Each row is a point on a landscape with many valleys, with its height.
From any point a ball rolls to the lowest of the 2 points nearest to it. It stops when none of these is lower. Distance is the straight distance between rows; heights are no part of it.
K_165: -21, -19, -15, 15, -34, 18, -1, 18, 3, 9, -10, -14, 13, -6, 11, -27, -30, 34, -4, 10, -22, 2, 21, 23, -28, 33, -36, 23, -7, 19, 18, -16, 11, -31, -27, 28, -5, 36, -4, 34, 9  (h 492)
K_156: 22, 31, 14, 37, -6, -13, -4, 12, 6, 11, -9, -5, -14, -16, 35, -1, -3, 4, -5, 17, 11, 9, -22, 6, -4, -37, 45, 8, 18, -14, -5, -17, 0, -7, 19, 8, 15, -7, -2, -6, -11  (h 576)
K_125: 20, -32, 23, -10, -23, 1, 22, 37, 11, -2, -9, -32, 12, 34, 27, -18, -14, 6, -10, 47, 30, -19, -13, -15, -32, 47, 5, 0, 40, 19, -3, 17, 15, -5, -6, 46, -1, 26, -23, 23, 30  (h 528)
K_476: 7, -40, 3, -50, -39, 10, 10, -33, -6, 10, -21, 1, 3, 24, -20, -10, 31, -6, 2, 26, 35, -41, -22, -49, 28, -13, 14, -4, -3, 41, -28, 48, -46, 3, 0, -4, 52, -20, -7, 0, 37  (h 639)
K_423: -11, 42, -13, -4, 4, -7, -1, -45, 5, -11, 30, 22, -12, -47, -28, 3, -3, 11, 13, -69, -40, 29, 20, 34, -5, -22, -29, 15, -67, -15, 12, -48, 10, -14, -33, -32, -18, -5, 51, -4, -48  (h 433)
K_802: -49, -34, -34, -13, -26, 45, -22, -11, -5, -5, 1, 3, 27, -9, -46, -20, -26, 34, 5, -20, -52, 2, 41, 29, -6, 25, -76, 29, -40, 19, 18, -6, -4, -40, -29, -1, -25, 29, 2, 20, 17  (h 562)
K_106: -15, 17, 9, 28, 4, 12, -25, -5, -35, -10, -14, -24, -18, -39, 75, 34, -18, -14, -9, 9, -17, -4, -35, -15, 2, -62, 1, -33, -16, 35, -18, -19, -3, -43, 18, 1, -2, 16, -20, -65, 13  (h 861)
K_540: 14, 13, 22, 20, 0, -4, 13, 14, -11, -4, -21, -16, -14, -1, 25, 15, -14, 4, -7, 11, -4, 9, -23, -12, -10, -39, 15, -18, -2, 15, 1, -37, 10, -23, 8, 0, -4, -2, -13, -24, 9  (h 554)
K_477: 30, -12, 25, -11, 60, -32, 46, 16, 7, -21, 4, -5, -12, 48, -26, 20, 28, -22, -8, -18, 6, 23, 1, -21, -20, 1, 0, -38, 9, 3, 12, -43, 36, 37, 20, -20, -24, -21, -10, -30, 2  (h 404)
K_3: 17, 1, 2, -16, 30, -37, 29, 10, 19, 1, 16, 13, -5, 29, -41, 0, 26, -4, 2, -17, 19, 17, 10, 1, -2, 26, 21, 10, 19, -28, 1, -2, 14, 47, 9, -11, -15, -21, 14, 21, -18  (h 277)
K_430: -10, -28, 11, -24, 22, 8, -1, -17, -15, -14, -3, -13, 9, 39, 20, 23, 19, -44, -2, 30, 12, -12, -11, -36, 7, -6, -12, -52, -16, 31, -2, 22, 2, 6, 17, 3, 0, 4, -27, -45, 33  (h 513)
K_884: -10, 36, -22, 32, -28, 4, -14, 26, -19, 24, -23, 21, -30, -78, 4, -5, -36, 57, -4, -25, -35, -4, -3, 5, 9, -29, 6, 51, 18, 6, -17, 3, -32, -37, -20, -25, 35, -9, 13, 14, -32  (h 682)
K_968: -25, -39, 20, -59, -14, 18, -2, -14, -8, -6, -16, -5, 2, 47, -61, 12, 15, -4, 6, 14, -16, -21, -20, -58, 39, -35, -17, -28, -20, 38, -20, 9, -36, -14, 15, -44, -7, -28, -24, -11, 41  (h 694)
K_659: 8, -50, 27, -39, -32, 14, 17, 18, 21, -18, 18, -26, 41, 48, 22, -32, -10, -5, -3, 60, 39, -42, -1, -20, -31, 82, -16, 0, 37, 13, -3, 56, 14, 3, -6, 49, -2, 30, -24, 33, 38  (h 488)
K_206: -4, 10, -15, -25, -15, 2, -18, -90, -8, 6, 14, 11, 10, -12, -3, 8, 47, -33, 14, -13, 27, -8, -2, 5, 26, -48, -2, -19, -68, 10, 1, 14, -24, 20, -24, -17, 49, -19, 26, -43, -13  (h 569)
K_333: -7, 19, -11, 39, -36, 0, -14, 44, 20, 25, -12, -14, 23, -7, 14, -40, -42, 47, -1, 35, -18, 5, 10, 28, -23, 29, -5, 31, 32, -11, 27, -13, 7, -14, -8, 42, -14, 31, -20, 44, 7  (h 448)
K_14: 7, 30, -17, 12, -18, 1, -21, -62, -11, 12, 8, 12, -14, -56, 38, 10, 24, -22, 2, -14, 20, -5, -12, 12, 24, -51, 24, 1, -35, 2, -5, 19, -26, 5, -15, -8, 47, -10, 27, -37, -28  (h 610)
K_688: -10, 17, 15, 12, 29, -16, 11, 57, 9, -12, -9, 4, -18, 21, -44, 8, -18, 31, 2, -23, -45, 25, 1, -9, -2, -5, 4, -4, 31, -8, 9, -38, 17, 7, 29, -32, -56, -17, -20, 20, 3  (h 778)
K_920: -19, 34, -37, 25, -1, -6, -12, 23, -12, 23, -9, 43, -28, -64, -32, 0, -26, 42, 6, -50, -43, 2, 18, 21, 21, 11, -12, 59, 9, -17, -6, 13, -20, -12, -11, -31, 7, -16, 26, 30, -58  (h 706)
K_687: 5, 67, 12, 33, 31, -31, -15, -5, 13, 5, 15, 16, -14, -1, -2, 4, 14, -18, 14, 0, 14, 19, -21, 4, 25, -47, 48, -14, 27, -35, -9, -1, -9, 35, 50, -22, -12, -33, 0, -23, -36  (h 357)
K_468: -13, 12, -19, 31, 2, 13, -19, -17, -6, -8, 17, -3, -1, -50, 22, 10, -21, 5, -3, -37, -34, 21, 21, 42, -20, -10, -28, 0, -46, -8, 16, -38, 17, -32, -27, -1, -16, 27, 27, -14, -23  (h 590)
K_746: 23, -19, 6, -39, 0, -29, 53, 2, 37, -3, 13, 4, 15, 62, -66, -28, 38, 11, 6, -14, 19, 16, 18, -9, -14, 40, -3, 13, -4, -23, 15, -24, 22, 35, -18, -2, -12, -19, 23, 43, -6  (h 216)
K_474: -15, 13, 16, 30, -8, 13, -44, -8, -2, 6, 4, -32, 28, 14, 81, 11, -11, -30, 5, 67, 19, -5, -19, -1, 4, -13, 13, -47, -3, -12, 10, 18, 11, -11, 19, 48, -21, 37, -31, -21, 25  (h 581)
K_806: -11, 3, 30, -8, -4, -1, 7, 47, -3, -8, -24, -2, -16, 18, -41, 5, -14, 38, 1, 1, -40, 9, -13, -33, 4, -20, -8, -10, 30, 24, 2, -22, -8, -19, 24, -31, -33, -18, -32, 16, 28  (h 759)
K_130: -37, 46, -7, -5, 29, -5, -27, -47, -3, -10, 38, 22, 1, -21, -28, 22, 14, -8, 20, -67, -49, 25, 12, 22, 14, -35, -30, -15, -53, -24, 10, -26, 7, -6, -10, -47, -49, -2, 34, -20, -46  (h 381)
K_385: -8, 44, 6, 3, 20, -30, 1, 52, 1, 4, -10, 28, -38, -4, -65, -3, -7, 40, 13, -24, -37, 10, -5, -19, 26, -9, 14, 13, 49, -24, -8, -14, -17, 12, 35, -47, -37, -41, -3, 29, -20  (h 801)
K_301: 11, -30, 7, -32, -49, 5, 8, 7, -7, 20, -32, -6, -7, 8, -8, -22, 2, 21, -2, 34, 23, -28, -23, -49, 16, -1, 18, 18, 20, 30, -18, 31, -42, -14, 2, 2, 41, -15, -15, 28, 39  (h 606)
K_750: 14, 29, -16, -3, 38, -48, 8, 21, 15, 15, 14, 28, -23, 1, -39, -8, 22, -3, 10, -22, 34, 9, 6, 12, 16, 36, 36, 41, 48, -49, -20, 14, 1, 47, 25, -13, 1, -30, 23, 33, -44  (h 151)
K_101: 27, 29, 2, 10, 31, -14, 21, -18, -14, -12, 5, 18, -27, -33, -6, 22, 9, -8, -3, -45, -11, 24, -6, 15, -3, -48, 6, 0, -34, 14, -3, -42, 10, 4, -2, -29, 10, -19, 23, -35, -37  (h 446)
K_739: 17, -3, -6, 18, 33, -19, 17, 48, 9, 1, 7, 10, -7, 2, -4, 2, -10, 3, -9, -22, 9, 8, 19, 31, -32, 59, 7, 24, 34, -19, 8, -6, 35, 23, -4, 13, -12, 12, 14, 29, -24  (h 644)
K_265: -29, -56, 10, -46, -32, 35, -6, 43, -6, -7, -17, -6, 6, 39, -35, -22, -24, 33, -4, 31, -20, -23, 3, -45, 0, 52, -40, 22, 23, 37, -15, 35, -23, -23, 6, 9, -14, 16, -38, 34, 62  (h 391)
K_329: 45, -1, 23, 14, 33, -20, 40, 48, -11, -18, -28, -9, -37, 8, 1, 26, -7, -1, -14, -3, 4, 10, -25, -28, -25, -28, 21, -17, 39, 29, -12, -44, 23, 4, 23, -15, -3, -21, -27, -32, 12  (h 512)
K_39: 0, 29, 17, 17, 33, -13, -15, 6, -12, 0, -7, -2, -29, -11, 12, 27, 9, -15, -2, -1, 1, 5, -22, -16, 23, -53, 35, -27, 28, 2, -23, 7, -17, 17, 51, -26, -3, -24, -18, -45, -7  (h 421)
K_847: 22, -24, 3, -6, 21, -3, 15, -21, 12, -7, 28, -16, 33, 26, 38, 3, 29, -48, -7, 24, 56, -23, 11, 20, -17, 56, 13, -9, 24, -11, 3, 49, 30, 50, -2, 43, 17, 21, 3, -17, 0  (h 48)
K_648: 2, -36, -23, -52, 4, 4, 14, -85, -4, -5, 12, 15, 26, 23, -29, 7, 57, -39, 8, -14, 32, -16, 16, -7, 21, -4, -22, -14, -60, 14, 2, 23, -16, 23, -27, -16, 34, -14, 31, -26, 0  (h 520)
K_855: 15, -11, -5, 28, 50, -6, 4, 29, -10, 1, 7, 4, -13, -15, 32, 31, -8, -28, -18, -17, 10, 9, 4, 23, -18, 34, 14, 4, 30, -13, -5, 9, 27, 19, 17, 1, -3, 11, 8, -12, -15  (h 612)
K_264: -12, -53, -3, -48, -3, 26, 2, -37, -1, -7, 17, 5, 39, 49, -29, 2, 25, -28, 1, 23, 23, -28, 20, -15, 24, 22, -25, -10, -25, 1, -5, 50, -7, 4, -1, 4, 14, 5, 4, -3, 37  (h 390)
K_926: 48, -6, 2, -6, 18, -16, 40, -16, 9, -2, 2, -12, 0, 27, 30, 1, 38, -45, -15, 19, 66, -9, -8, 7, -28, 24, 26, -9, 14, 4, 4, 5, 29, 48, -9, 28, 40, 0, 4, -35, -6  (h 193)
K_655: -39, -9, -23, 27, -30, 38, -54, 3, -3, 16, 18, -5, 38, -12, 39, -17, -32, 4, 11, 43, -8, -21, 22, 31, 15, 37, -5, 11, 25, -37, -4, 61, -6, -17, -3, 43, -6, 41, -17, 42, 10  (h 350)
K_861: 27, -33, 2, -11, -16, 11, 30, -32, 19, -8, 0, -25, 25, 19, 29, -20, 1, -23, -5, 14, 29, -2, 6, 16, -38, 34, -22, -17, -53, 4, 25, -30, 30, -15, -43, 46, 15, 28, 18, 2, 17  (h 353)
K_824: -41, 10, -16, 42, -37, 30, -51, 24, 2, 17, 1, -14, 29, -23, 42, -23, -50, 33, 6, 37, -33, -4, 13, 29, -4, 21, -17, 10, 22, -17, 16, 15, -10, -34, 0, 44, -18, 51, -28, 32, 15  (h 402)
K_633: 3, -25, 0, -35, 10, -5, 18, -51, 17, -10, 19, 1, 33, 53, -21, 0, 47, -40, 11, 12, 38, -2, 13, -10, 15, 9, -4, -33, -33, -10, 13, 19, 5, 42, -6, 2, 11, -13, 12, -18, 4  (h 462)
K_405: 17, -28, 21, -44, 32, -21, 57, 16, 23, -17, 10, -2, 1, 69, -70, 0, 32, 4, 3, -18, 2, 21, 14, -28, -11, 22, -13, -21, -2, 1, 12, -29, 26, 31, -4, -18, -29, -29, -1, 13, 8  (h 323)
K_721: -17, 34, 4, 48, 21, 11, -25, 19, -24, -10, 3, -8, -13, -46, 57, 33, -30, -4, -6, -14, -38, 8, -11, 8, 1, -43, 2, -24, -2, 0, -6, -22, -1, -36, 21, -10, -30, 20, -8, -44, -8  (h 849)
K_501: -15, 0, -18, 13, -6, 18, -26, -36, 3, 3, 25, -3, 24, -20, 26, -3, -6, -14, 4, -8, 2, 16, 35, 47, -5, 11, -21, 2, -43, -27, 19, -1, 13, -10, -30, 25, 2, 26, 29, 8, -14  (h 625)
K_620: -57, 11, -20, -10, 27, 17, -39, -45, -6, -12, 40, 20, 33, -1, -38, 14, 11, -13, 26, -47, -44, 12, 31, 26, 33, -7, -37, -14, -50, -37, 8, 10, -1, 6, -2, -31, -47, 4, 19, 5, -21  (h 315)
K_999: -6, -13, 34, -22, 1, 3, 29, 18, -1, -20, -27, -18, -6, 33, -46, 9, -3, 24, 2, -9, -48, 14, -20, -46, -3, -43, -28, -35, -16, 40, 6, -52, 4, -26, 3, -37, -41, -18, -34, -10, 28  (h 738)
K_234: 18, -16, 32, -12, -14, -10, 17, 65, 11, 5, -21, -16, -9, 28, -18, -17, -14, 31, -8, 29, 6, -6, -11, -22, -18, 29, 19, 14, 64, 3, 1, 3, 8, 8, 6, 8, -5, -5, -24, 36, 30  (h 570)
K_743: -23, -33, 18, -42, -30, 21, 5, 7, -16, -14, -36, -16, 0, 26, -35, 5, -12, 21, 1, 2, -38, -7, -29, -55, 9, -30, -37, -17, -28, 63, -14, -25, -23, -51, -2, -27, -16, -7, -29, -8, 45  (h 718)
K_917: -42, -25, -22, -29, 22, 22, -22, -16, -13, -12, 20, 23, 18, 4, -53, 24, 7, -10, 8, -36, -26, -13, 28, 6, 35, 19, -34, -5, -23, -17, -5, 32, -13, 6, -4, -33, -24, -2, 6, 11, 3  (h 228)
K_733: 43, 6, 12, 2, 1, -27, 38, -13, 16, -1, -4, -9, 3, 27, 4, -13, 22, -18, -1, 8, 39, 15, -11, -1, -19, -4, 26, -5, -3, -9, 11, -25, 23, 25, -6, 16, 18, -8, 11, -5, -8  (h 300)
K_744: -33, 27, -49, 36, -6, 2, -31, 11, 7, 24, 18, 29, -1, -48, -13, -22, -29, 33, 12, -35, -27, 14, 35, 55, 0, 35, -14, 51, -1, -37, 14, 6, -6, -6, -23, 6, 4, 14, 30, 44, -53  (h 708)
K_886: -11, 51, 3, 47, 46, -3, -11, 48, -14, -13, -2, 11, -28, -39, 14, 33, -29, 7, -4, -37, -48, 24, -3, 5, 2, -38, 8, -2, 18, -15, -7, -27, 13, -14, 34, -36, -38, -4, 2, -34, -35  (h 835)
K_317: 27, 31, 21, 11, -52, -4, 7, -41, 8, -4, -16, -19, -9, -11, 30, -10, 1, 1, 11, 21, 9, 8, -39, -18, -11, -86, 18, -30, -60, 18, 11, -53, -1, -29, -21, 5, 23, -14, 1, -37, 7  (h 888)
K_735: -17, -48, -19, -19, 12, 19, -13, 32, -26, 3, 0, 23, -14, -18, -11, 13, -24, 18, -18, -16, -9, -27, 21, -3, 9, 57, -11, 32, 43, 6, -20, 58, -19, -1, 0, -10, 17, 6, -3, 28, 18  (h 269)
K_296: -49, 10, -9, 22, -41, 31, -62, -4, -21, 10, -8, -15, 18, -38, 48, -7, -39, 23, 6, 24, -42, -8, -7, -3, 17, -30, -18, -2, -20, 12, -8, 4, -25, -64, -7, 18, -13, 33, -19, 0, 20  (h 635)
K_8: -16, -52, -2, -45, -19, 26, -4, 30, -10, 4, -12, 8, -3, 10, -48, -1, -7, 32, -9, 5, -15, -31, 5, -39, 20, 37, -23, 30, 30, 26, -21, 51, -38, -11, 3, -24, 7, -10, -18, 34, 42  (h 340)
K_68: 32, -36, 10, -32, -13, -1, 46, -50, 22, -20, 0, -26, 38, 59, 24, -23, 28, -49, 0, 35, 51, -15, -4, -16, -30, 24, -25, -43, -50, 15, 24, -12, 32, 6, -41, 43, 21, 15, 14, -28, 26  (h 418)
K_677: -12, -33, -27, 4, 16, 21, -24, 16, -30, 11, 10, 13, -9, -33, 39, 24, -18, -19, -17, 0, 13, -31, 15, 19, 5, 55, 9, 17, 45, -9, -22, 76, -12, 6, 2, 15, 24, 17, 1, 11, 0  (h 188)
K_270: 34, -21, 7, 9, 4, -13, 30, 19, 23, 5, 19, -20, 22, 22, 29, -15, 3, -14, -19, 17, 51, -11, 9, 34, -40, 69, 13, 17, 36, -19, 4, 19, 34, 28, -20, 43, 8, 28, 15, 20, -15  (h 163)
K_590: 20, 6, -2, -9, -6, -20, 45, -14, 18, -9, 1, 5, 1, 6, -39, -26, 15, 15, 1, -36, -5, 32, 18, 18, -28, 4, -13, 24, -47, -9, 23, -62, 21, 2, -39, -1, 1, -9, 31, 29, -20  (h 537)
K_109: -20, -28, -15, -2, -31, 31, -10, -16, -7, -6, -7, -11, 8, -17, 3, -10, -27, 21, -10, -17, -36, 7, 22, 22, -24, 14, -57, 10, -44, 31, 14, -35, 6, -51, -43, 14, -1, 28, 10, 12, 16  (h 527)
K_639: -4, 37, -25, 29, 2, -6, -27, -13, -11, 21, 4, 20, -8, -61, 29, 10, -1, -6, -3, -14, 9, -5, -2, 24, 22, -20, 33, 25, 5, -28, -10, 25, -22, 7, 2, -1, 34, -1, 22, -6, -37  (h 645)
K_753: -11, 16, -34, 21, 14, -6, -17, -10, 2, 10, 23, 30, 0, -42, 9, -1, -4, -5, 3, -31, 9, 7, 29, 47, 7, 30, 10, 35, 0, -40, 5, 20, 0, 15, -14, 9, 16, 8, 41, 24, -49  (h 679)
K_114: -1, -3, 12, 13, 16, 2, -17, -8, -12, -4, -3, -22, 7, 8, 51, 19, 11, -39, -7, 29, 21, -4, -15, -6, 4, -11, 17, -40, 3, 4, 2, 17, 5, 9, 29, 24, -1, 12, -17, -35, 15  (h 548)
K_774: 21, -38, 15, -35, -7, 0, 40, -26, 7, -13, -16, -18, 17, 50, 10, -3, 22, -35, -3, 35, 35, -15, -18, -44, -14, 2, -8, -39, -27, 35, 8, -6, 9, 2, -13, 17, 17, 2, -7, -34, 28  (h 469)
K_37: 13, -4, -6, 6, 6, -22, 39, 40, 30, 0, 6, 0, 4, 23, -42, -29, -6, 33, -2, -15, -6, 23, 24, 31, -34, 59, -14, 41, 25, -21, 21, -31, 39, 26, -16, 13, -28, 10, 8, 51, -13  (h 624)
K_456: -13, 6, -18, 31, -31, 25, -18, 0, -17, -3, -13, -7, -12, -63, 27, -9, -42, 42, -12, -25, -53, 12, 14, 30, -30, -9, -46, 21, -39, 33, 12, -52, 3, -65, -40, 5, -3, 31, 11, -12, -5  (h 558)
K_661: -24, 25, -11, 24, -27, 15, -34, 6, -19, 17, -15, 6, -12, -59, 21, 7, -27, 30, -3, -4, -37, -6, -8, 3, 17, -32, 5, 17, -1, 4, -14, 7, -31, -45, -13, -15, 4, 7, -4, 4, -8  (h 660)
K_183: 29, 36, -13, -5, -26, -15, 29, -35, 16, -10, 16, 22, -24, -30, -34, -25, 6, 27, 8, -53, -14, 36, 9, 31, -29, -18, -8, 29, -64, -5, 15, -74, 18, -16, -47, -12, 12, -13, 48, 18, -43  (h 489)
K_288: 19, 35, 15, 22, -16, -2, -11, -29, -15, -6, -23, -19, -21, -19, 61, 14, 3, -20, -2, 28, 11, -4, -51, -24, -3, -85, 25, -39, -22, 33, -9, -35, -9, -21, 14, 1, 26, -9, -21, -74, 7  (h 873)
K_218: 7, 37, 9, 53, -27, -9, -24, 37, 26, 21, -3, -20, 24, -5, 38, -31, -28, 18, 2, 46, 6, 14, -8, 25, -12, 3, 38, 12, 37, -40, 18, -12, 13, -4, 11, 41, -15, 22, -20, 30, -8  (h 494)
K_546: -3, 61, 8, 27, 50, -23, 7, 43, -7, -7, -6, 28, -41, -34, -31, 22, -16, 26, 7, -48, -45, 18, -11, -12, 23, -29, 16, 11, 36, -12, -14, -23, -3, -2, 39, -52, -32, -29, 5, -9, -39  (h 819)
K_269: 42, 12, -1, 12, -16, -23, 50, 16, 32, -1, -3, 4, -10, 2, -25, -36, -6, 31, -4, -19, 9, 28, 14, 36, -49, 31, 4, 43, -6, -14, 19, -57, 35, 8, -36, 18, 6, 1, 26, 42, -27  (h 583)
K_946: -29, -37, -23, -33, 15, 22, -20, -20, -13, 0, 21, 23, 10, 14, -30, 17, 21, -24, 2, -9, 3, -25, 22, -7, 41, 24, -11, 2, 0, -9, -19, 69, -26, 25, 11, -14, 3, -10, -1, 10, 18  (h 311)
K_388: 50, 32, 6, 14, 9, -20, 36, -24, 3, -8, 2, 10, -23, -6, 6, 2, 23, -19, -2, -11, 23, 23, -17, 3, -17, -50, 35, -12, -24, 7, 4, -48, 17, 18, 0, -8, 26, -27, 17, -37, -24  (h 389)
K_486: -36, -18, -23, -10, -12, 30, -20, -42, 2, -9, 20, 0, 37, 2, -25, -10, -1, 3, 13, -20, -28, 13, 43, 39, 2, 17, -52, 7, -60, -18, 19, -6, 7, -15, -35, 6, -29, 25, 22, 23, 4  (h 598)
K_281: 4, -38, 8, -54, -9, 7, 18, -29, -18, -2, -27, 6, -8, 19, -34, 13, 25, -7, -2, -5, 11, -27, -19, -55, 29, -29, -11, -17, -19, 56, -19, 17, -35, 0, 4, -35, 33, -37, -13, -24, 31  (h 670)
K_243: -20, 13, 8, 33, -39, 21, -50, -10, -3, 5, -5, -32, 29, -10, 76, -11, -26, -2, 5, 52, -5, -1, -13, 10, 0, -21, -7, -20, -21, -8, 15, 4, -7, -42, 2, 49, -12, 38, -14, -1, 20  (h 608)
K_332: -14, -2, -9, 20, -3, 14, -38, 7, -6, 21, 7, 1, 12, -21, 37, -4, -10, -6, -3, 23, 18, -21, 7, 19, 13, 16, 27, 5, 35, -25, -6, 52, -11, 8, 9, 26, 15, 18, -3, 21, -1  (h 273)
K_832: 11, 15, 9, 0, 51, -20, 18, -9, -5, -16, 10, 10, -12, 15, -11, 27, 21, -26, 0, -29, -6, 26, 2, 0, -3, -20, 1, -26, -12, -5, 6, -35, 22, 24, 17, -21, -20, -18, 7, -30, -18  (h 458)
K_229: -8, -53, 20, -51, -44, 33, -6, 16, 10, -8, 5, -15, 27, 60, -15, -31, -8, 8, 0, 58, 26, -49, -8, -48, 7, 53, -20, 8, 23, 25, -21, 63, -22, -11, 10, 29, 3, 14, -31, 36, 65  (h 440)
K_173: -7, 51, -10, 6, 42, -39, -12, -20, 18, 10, 20, 22, -20, -2, -19, 4, 32, -28, 26, -16, 21, 13, 0, 7, 32, -2, 41, 5, 29, -49, -17, 20, -12, 59, 44, -17, -8, -34, 13, 2, -44  (h 276)
K_997: 18, -40, -5, 1, 5, 9, 26, 3, 8, -3, 2, -19, 11, 9, 26, -6, -6, -12, -15, 4, 14, 2, 19, 24, -36, 53, -19, 11, -2, 2, 15, -6, 31, -3, -33, 37, 12, 25, 14, 19, 2  (h 275)
K_362: -7, 3, 3, -27, -19, -2, -19, -17, -14, 22, -14, 12, -21, -13, -23, 4, 24, 7, 9, 11, 16, -28, -23, -29, 56, -43, 28, 3, 24, 4, -33, 62, -67, 17, 26, -37, 34, -42, -14, 1, 11  (h 521)
K_202: 21, -10, 6, 15, 33, -6, -3, 31, -12, -2, -2, -9, -22, 1, 41, 22, 3, -27, -20, 21, 29, -5, -15, -4, -12, 16, 28, -13, 43, 11, -8, 19, 13, 27, 27, 13, 5, 8, -24, -35, 10  (h 580)
K_268: 44, 7, 22, 4, 58, -30, 37, 24, -3, -23, -14, 10, -40, 28, -23, 35, 26, -26, -4, -13, 14, 12, -15, -27, -11, -29, 17, -35, 39, 26, -13, -37, 23, 43, 50, -34, -5, -46, -25, -56, -4  (h 464)
K_35: 31, 34, 15, 41, -9, -18, -17, 17, 23, 16, -3, -21, 7, 3, 56, -11, -4, -14, 1, 48, 42, 5, -19, 15, -12, -17, 55, -2, 38, -31, 8, -2, 16, 11, 22, 36, 6, 9, -15, 1, -10  (h 538)
K_773: -17, 6, 7, -6, 10, -3, -27, 6, -11, 13, -2, 6, -6, 3, 1, 18, 13, -15, 4, 19, 6, -14, -15, -22, 38, -21, 28, -23, 29, -8, -9, 44, -33, 25, 42, -17, 1, -17, -26, -10, 19  (h 471)
K_65: 11, 2, 12, -8, -43, -11, -4, 10, -1, 33, -28, 8, -15, -15, -10, -20, 4, 26, -1, 24, 23, -23, -25, -29, 33, -24, 50, 26, 43, -1, -18, 40, -51, 4, 9, -11, 45, -27, -11, 37, 9  (h 567)

Call two points neighbours if one is among the 2 nearest of the other. Go from one point of each pair to the other, from neighbour to neighbour, staying as low as possible. Name the highest point that can't be avoided.
K_750 / K_677: K_156
K_917 / K_677: K_739
K_477 / K_847: K_832
K_746 / K_750: K_3

Two balls start at each pair of points below. Name the first point that both come to, or write never.
K_37 / K_744: K_917
K_234 / K_301: never
K_968 / K_774: never
